The views of a scene show one set of named points, each view turned or mirrored, shifted and resized as a whole, with a little noise and some points left out.

Scene 1
View 1
muluk: [  9   3  -8   4  11  22   6  -5  10  -1  16   0 -10  -8  -5  -9  14 -15
  16  15 -10  19  16 -12 -11   5 -20  -9  -8 -17   8 -26  -3   6 -15  16
   0]
Zofu: [ 21  -9  -7  -9   3  19  -9   3  -1  -5  12   4   7  -3   6 -13  -3 -15
  14  22   5  39  26 -21 -12  -7 -18   0   4 -13  19 -10  -2  35 -33  33
   3]
rar: [  6   6 -17  16   1  31  32 -12  28   9   1 -14  -6 -15  -4  -8  25 -14
   9  -4  -3   6  15  -1  -9  17 -19  -6 -14 -27   2 -29   7  -9  12   5
  11]
Tav: [ 12   0 -26  13  -4  27  37   0  37  16  -7 -17 -12 -12  -1  -6  14  -8
  13  -3   9   4  32  -2   0   1 -22  13  -9 -35   6 -31  11   4  17  -2
  14]
bipa: [ 26   6 -22   4   8  33  27 -19   5   4  -2 -17 -17 -16   5   9   5 -17
  -1  -7  -4  -8  -5   0  -5   9 -13   2  -1 -10   9   4  -1  -5  37  24
  18]
gef: [ -3  -8   4  -5  -3  18  14 -13   8   5   8   6   8 -19 -11 -14  17 -14
   9  15  -5  36  18 -18 -27  13 -23  -9  -3 -19   9 -23   2  25 -21  13
   1]
vedo: [ -2  -4 -15   5   2  20  24   5  30  10   2  -3 -13 -18 -13 -16  13  -6
  18  15   2  18  34 -12 -11  -4 -25  10 -10 -35   6 -41   8  19 -12  -3
  -1]
Rig: [  8   4 -16   0  18  24  10  -5   9  -2   8   1 -27 -18 -10  -9   6 -11
  13  18  -9   5  13  -9  -9  -4 -18   4  -9 -18   9 -25  -2   9  -5  16
  -3]
loko: [ 21   5 -18  -1  15  30   9 -13   0  -4   7  -6 -18 -15   2  -2   5 -15
   4   7  -9   2   0  -4  -9   3 -13  -2  -4 -11  11  -6  -2   1  12  30
   7]
siza: [  0  -5 -11  -2   4  26  22 -11  17   6  -3  -4  -9 -33 -13 -19  14  -9
   4  14   0  15  19  -8 -23   5 -19   4  -8 -30   6 -26   7  18  -9  15
  -3]
Kalap: [ 12  -2 -14  13  -5  20  24   2  28  13   4  -8  -1   1   2  -4  13 -12
  18   4   5  21  32 -12  -2   3 -25   4  -5 -25   6 -29   4  11   0   0
  13]
kal: [  6  -5  -2 -10  13  14  -2  -4  -1  -3  17  10 -11 -12  -9  -4   1 -13
  14  24  -9  26  15 -21 -13  -3 -20  -2  -1 -11  11 -20  -6  28 -21  19
  -4]
bul: [ 14   0 -15   6   1  27  21  -8  17   6   4  -9  -5 -12   0  -7  13 -15
   8   3  -1  12  16  -8 -11   8 -17  -1  -6 -21   9 -17   4   5   5  16
  10]
levod: [  9   8 -13   7   9  29  28 -21   9   4   5 -10 -14 -18  -6   4  18 -18
   4  -3 -13  -2  -5  -2 -11  18 -16  -7  -7 -12   3 -11   0  -9  27  13
  12]
Tize: [ 23   7 -19  11   5  28  22  -9  14   6   6 -12 -11  -2   5   6  12 -18
  10  -4  -5   4   8  -5   1  11 -16  -2  -5 -13   7 -10   0  -6  23  14
  17]
nuruz: [ 16   7 -12  11   5  35  15 -17  12  -3  10 -11   0 -13   6 -14  23 -22
   6   0  -9  12   6   0 -14  20 -14 -19 -11 -17   6 -15   1 -12  -1  27
  11]
tusa: [  8   1 -15  12  -5  32  43 -17  26  14  -7 -18  -1 -22  -5  -4  22 -15
   2 -11   1   3  11   1 -13  20 -18  -2  -9 -26   2 -16  10  -4  28   6
  17]
gafi: [  2  -6 -10  -1   2  19  21  -2  20   7   1  -1  -7 -19 -11 -12  11  -9
  13  15   1  22  27 -13 -14  -1 -24   5  -6 -28  10 -30   4  23 -11   7
   1]
taval: [ 16  -8 -13  -4   0  19  12  -1   9   5   3  -4  -5  -6   1  -1  -1 -11
  12  13   6  21  23 -15  -8  -5 -20  10   1 -18  14 -12   1  26  -1  17
   9]
lozek: [ 13   2 -12   0  11  20  14  -7   6   2  10  -2 -16  -6  -3   6   3 -16
  11   9  -8   8   8 -13  -5   2 -19   2  -3 -11   8 -14  -6  10  12  11
   7]
View 2
muluk: [ 12   3 -25  21  14  -3 -18   7   7   1   5   9  17  20   2   9   4  29
 -14  -3 -27  10  22  -1  24  14 -18   8   2 -26  12   0   4  18 -27  16
  17]
Zofu: [ 33 -22  -5  37  20  -1  -9   6  26  -3  13  -7  13  -2  10  24  15  57
 -25 -11 -27  37  -6 -19  32  15 -46  15  -6 -38  29  24   9  22 -64  37
   5]
gafi: [ 10  19 -16  27  28   4 -19  -2  10  -6 -11 -15   4  16   3  14   5  41
  23   2 -13  14   6  -2  29  18 -20   8  -4 -36   3   3   8  26 -31  10
   4]
kal: [ 17  12  -8  35   1   0 -13  -1  29   4  10  10  15   1   6  16  18  43
 -20  -7 -27  24  15  -2  26  15 -32   2  -7 -32  34  13   6  28 -50  12
  12]
lozek: [ -1   9 -13  20  23  17  10  -3  15   9   6   3  15   0   6  23   4  19
 -11 -22 -20  14  24  -7  29  19  -6  14  -4 -10   1  -2   0  18 -15  -4
  18]
bipa: [-22  -5  -1  -4  23  36  43  -7  -4   6   6 -15  16  -3 -11  22  -4  15
 -33 -31  -7  17  20  -8  22  27   6  28  -8  19 -41 -26 -12   8  17 -34
  25]
Tav: [ -3  11 -29  11  64  25  -7  -7 -16  -8 -20 -27  -1  25   6  29  -7  26
  42 -11  -8   3   7 -14  31  21  11  23  -3 -21 -36 -10   3  13   9   8
   5]
loko: [ -5 -10  -9  11   7  22  17  -3   1   5  11   2  19   6  -8  19  12  29
 -40 -13 -18  17  17  -5  17  21 -12  16  -6  -5  -8 -12  -8  13  -8  -8
  26]
nuruz: [  7 -17 -18   4  14  -4  -4  17  -7   1   6   1  17  28  -9  -6 -13  22
 -26  -1 -26   6  20  -6  24  13 -14  16  10 -10 -15 -10   2   8 -14   5
  21]
tusa: [-10   6  -9  -6  38   9   6   9 -12  -6 -14 -31  -1  22 -12  -2 -27  13
  17  -7  -6   0  16  -7  34  19   1  22  11   1 -47 -20  -3   8   8 -21
  10]
gef: [ 17  12   3  24  -5 -20 -22  16  24  -7  -5 -21   2  10  -8 -14 -12  45
  -1  11 -16  19   3   2  31  16 -43   2   8 -34  15  13   6  23 -57   3
   1]
Tize: [ -6 -10 -19   5  36  18  15   4  -5   8   4  -3  17  13  -1  16 -11   9
 -17 -25 -20   9  26 -12  29  19   6  22   2   2 -26 -14  -2   7   5  -4
  22]
bul: [  3  -4 -17   9  31   8  -1   5  -3  -4  -3 -14   8  17  -3  10  -6  28
  -4  -9 -13  12  12  -8  29  17 -11  17   1 -15 -17  -5   2  12 -12   3
  12]
rar: [ -5   7 -27   2  36   5 -11   9 -14  -4 -14 -15   6  32  -8   0 -20  14
  17  -2 -14  -3  20  -4  29  15   4  16  10 -12 -34 -17   4   8   3  -1
  14]
Rig: [ -1  17 -20  24  11  17  -9 -13   7   0  -1  10  14  16   0  24  22  37
 -12  -2 -17  11  16   4  13  15 -11   5  -9 -27   8  -7   0  23 -14   1
  20]
levod: [-13   8  -9  -1  12  11  15   5  -2   7   0  -5  13  13 -13   0 -15   8
 -19 -16 -13   2  31  -1  25  21  -2  17   5   9 -29 -23  -5  10   7 -27
  24]
View 3
siza: [-38  14 -11   4 -14   9 -11  11  -3   3 -22  19  12   6 -38  -4 -12   2
 -10   6  18  40  18  18   9  -9   8  -7  -2  -5   2 -29  -9 -14 -24 -11
  32]
loko: [-25   3  30  16 -19  39   8  11   5  19  10  29  20   3 -18  -8 -22  -4
  -3 -16  37  21  13  23   3  -8   2 -12  23  -1  -6   4 -13 -10 -12 -15
  24]
bipa: [-22  -2  56   4 -11  39  -3  18   5  15  22  -2  19  -2 -12  -4 -25  -2
  -6 -16  52  16  14  28   8 -18  -6 -27  19 -12   0  28 -15 -13 -20 -21
  20]
rar: [-38  12   8  -3 -14   9   4  18  -9   7   6 -12  23  -1 -22  20 -23   4
 -10  -5  16  19  -3  28  -3  -7  -4 -20  -8 -32  15  -4 -13 -11 -31  -6
  34]
nuruz: [-35   9  17  13 -24  24  11  18   0  20  13  15  32   2 -21   8  -5 -12
  -7  -9  25  17  -4  29 -11   2  -6 -15  13 -14  10 -18 -18  -5 -16 -12
  37]
Rig: [-30  10  -3  18 -18  27   8   1   4   9 -11  37   9   8 -26  -1 -32   5
  -1 -14  15  26  16  17   4  -7  12  -6  13  -6 -13 -11  -6 -13 -16  -4
  23]
lozek: [-29   6  23  26 -16  24   5   8  11  11   3  17   1  11 -22  -4 -28  -2
  -5 -12  24  24  14  18 -12 -11   4 -19  14  -8 -18   2  -9  -8 -15   1
  18]
Kalap: [-33  18   8  19  -7  -1   4  26   1  14   7  -5 -10  14 -23   0 -28  14
 -13  -3  -1  29  -2   5 -19 -10  -1 -17  -9 -29   4 -19  -8  -6 -19   9
  35]
gef: [-47  18  -8  27 -23   3  -8  13   7   9 -16  18   7  18 -37  -6   8 -17
 -16  13  14  41  12  23 -19   1   0 -11   3   4  -9 -51 -16  -1 -14  -2
  34]
taval: [-29  14  22  29  -9  14  -5  21   9  17   3  20 -15  17 -27 -24 -19   8
 -11  -2  16  40  13   3 -11 -13   4 -12   9  -4 -12 -15  -9  -5 -10   1
  29]
Tav: [-31  13   9  -5   1  -1  -3  26  -8   6   7 -19  -6   3 -23   7 -41  28
 -14  -5   8  29   3   5   5 -18   2 -17 -20 -39  13   4  -4 -18 -30  -1
  33]
tusa: [-36   7  28 -12 -10   7  -9  23  -6   1  10 -29  22  -1 -25  13 -15  -1
 -14   1  32  23   6  31   4 -12 -10 -27  -9 -29  16   5 -14 -14 -34 -16
  30]
vedo: [-37  20 -23  12  -8  -3  -1  11  -3   0 -20  10  -6  14 -35   4 -32  17
 -12   1  -6  37  10   5  -2  -8  12  -7 -15 -22  -1 -28  -2 -15 -27   8
  30]
muluk: [-36  14  -2  28 -23  21  16   8   6  17  -3  33  13  12 -27   2 -18  -6
  -4  -9   9  24   5  20 -17   2   4  -7  13  -9  -5 -26 -13  -7 -13   1
  30]
levod: [-33   3  31   4 -20  29   2   7   2   6  11  -4  31   1 -18  16 -19 -15
  -4 -11  42  13  10  40  -2 -10  -4 -27  11 -15  -2  11 -18 -12 -26 -15
  19]
Zofu: [-32  18  10  49 -16  17   3  24  11  31   0  53 -17  23 -30 -39  -1   3
 -11   3   6  45  10  -7 -20   0   5  -1  19  13 -10 -51 -10   6   6  -1
  40]
kal: [-36  15  -2  43 -25  19   5   3  15  15 -13  46  -3  22 -32 -15 -14  -9
  -5  -5  10  37  19  13 -17  -1  10  -5  21  11 -26 -36 -10  -1  -7   7
  23]
View 4
tusa: [-22 -12  12  -4 -12   6   0 -17  -5 -25   6  11  15 -23  -1   6 -12  -4
 -40  38 -14 -12  -9  28 -22  26   6  25  -3  -9  -1  13 -37 -12  21  -4
 -13]
nuruz: [-17  10   7 -14 -16   1  -2 -17  -5 -29  12  -4  -6 -31 -24 -24   5  -3
  -9  17  13  -8 -24  30  -3  31   6  17  -5  -1  18  29  -4  -6  31 -13
 -11]
levod: [-26 -10  22  -9  -4 -17  -5  -6 -17 -32  14 -10  -1 -37   1  -8 -15   1
 -20  17   2   1 -22  22  -6  32  11  16  -1 -11   1  10 -23 -11  25  -9
  -7]
lozek: [ -9  -6  12  -3  -9   5 -15   5 -14 -18  -6 -22  -6 -24  13 -22  -8 -16
   3  -7   7   2 -31  37  -4  24   6   1  -3 -21   9  31  -8  -9  21  -4
  -5]
bipa: [-33  -5  19 -15   1  -6   2  -2 -36 -43   3  -8   1 -42  17 -10 -32   2
 -30  18   6  -8 -32  21 -15  24   3  -2  -3 -35  -1  11 -13 -24  18 -14
  -9]
Tav: [ -1 -11  10   5 -27  29  -7 -11 -14   8  -4  16  21   7  11   0  -9 -21
 -30  27  -2 -23 -13  42 -40  10  -1  14 -13 -16   0  15 -31 -13  21  10
  -3]
Tize: [-22   2  17 -11 -15   0  -3 -13 -23 -29   3  -6   0 -32  13 -21 -16  -7
 -27   7   8 -11 -30  32 -17  26   2   9 -10 -21   5  19 -15 -17  33  -9
   0]
gef: [  5  -3 -14   3 -15  20 -19   3  30 -13  -9 -17   0 -16 -22 -16  23 -20
  21  12 -13  10 -10  41  13  25  15  21   8   3  26  57  -5   5  17  -6
 -29]
kal: [  9   1  -3   1 -11  14 -24  21   8  -4 -13 -32 -11 -18  -9 -29  13 -22
  39 -15  11  14 -31  45  10  23  12  -4   6 -12  25  55  13   2  15  -4
 -13]
muluk: [  1   3   6  -5 -19   7 -15  -1  -2  -7   5 -17  -8 -17 -18 -28  12 -16
  17  -2  18   1 -27  41   3  25   7  10  -1  -2  20  38   3   3  28  -1
  -5]
vedo: [ 14 -14   3  11 -26  31 -22   7   5  24  -6   2  11  17 -13  -3  10 -27
   9  15   3  -5 -11  50 -21   8   7  16  -6  -2  12  34 -17   4  16  14
  -8]
siza: [  0 -13   2   5  -9  20 -13  10   5  -1  -4  -3   7  -3 -30   1   7 -14
  13  27   2   4 -11  36  -7  13  10  10   8  -4  11  33 -10   1   2  -2
 -26]
Kalap: [  3   1  -2   2 -34  31 -15 -14   2   2 -10   2  11  -2  14 -17   8 -28
 -15   7  -3 -17 -17  50 -23  16  -1  14 -14 -14  14  38 -18  -8  32   5
  -3]
Rig: [ -2  -9  13   0  -9   5 -20  15 -16   2   3 -15  -7  -7 -17 -16  -2 -14
  19   0  25   3 -28  37  -6  17   7  -2   0  -8   9  26   0  -3  14   1
  -4]
bul: [ -9  -1   3  -6 -16  16  -8  -8  -5 -16  -3  -3   4 -20  -5 -15  -1 -12
 -11  15   2 -10 -22  37 -13  19   2   9  -3 -12  12  32 -12  -9  23  -6
 -11]
taval: [  0  -1  -9   3 -14  31 -13   9  -3 -13 -21 -16   3 -15  11 -24  -2 -22
   5   0   1  -6 -29  44  -9  14   3  -9   0 -27  18  48   1 -14  12  -6
 -18]
gafi: [  8 -12  -1   7 -18  27 -19   6   8   7 -11  -6   6   3 -11  -8  11 -24
  12  12  -1  -1 -15  44 -11  14   7   9   0  -6  17  42 -11   0  13   3
 -17]

Which points are out of place in each view (at most two, in the order of its rows)? Write none if all are in place.
view 1: nuruz
view 2: bipa, gef
view 3: none
view 4: none
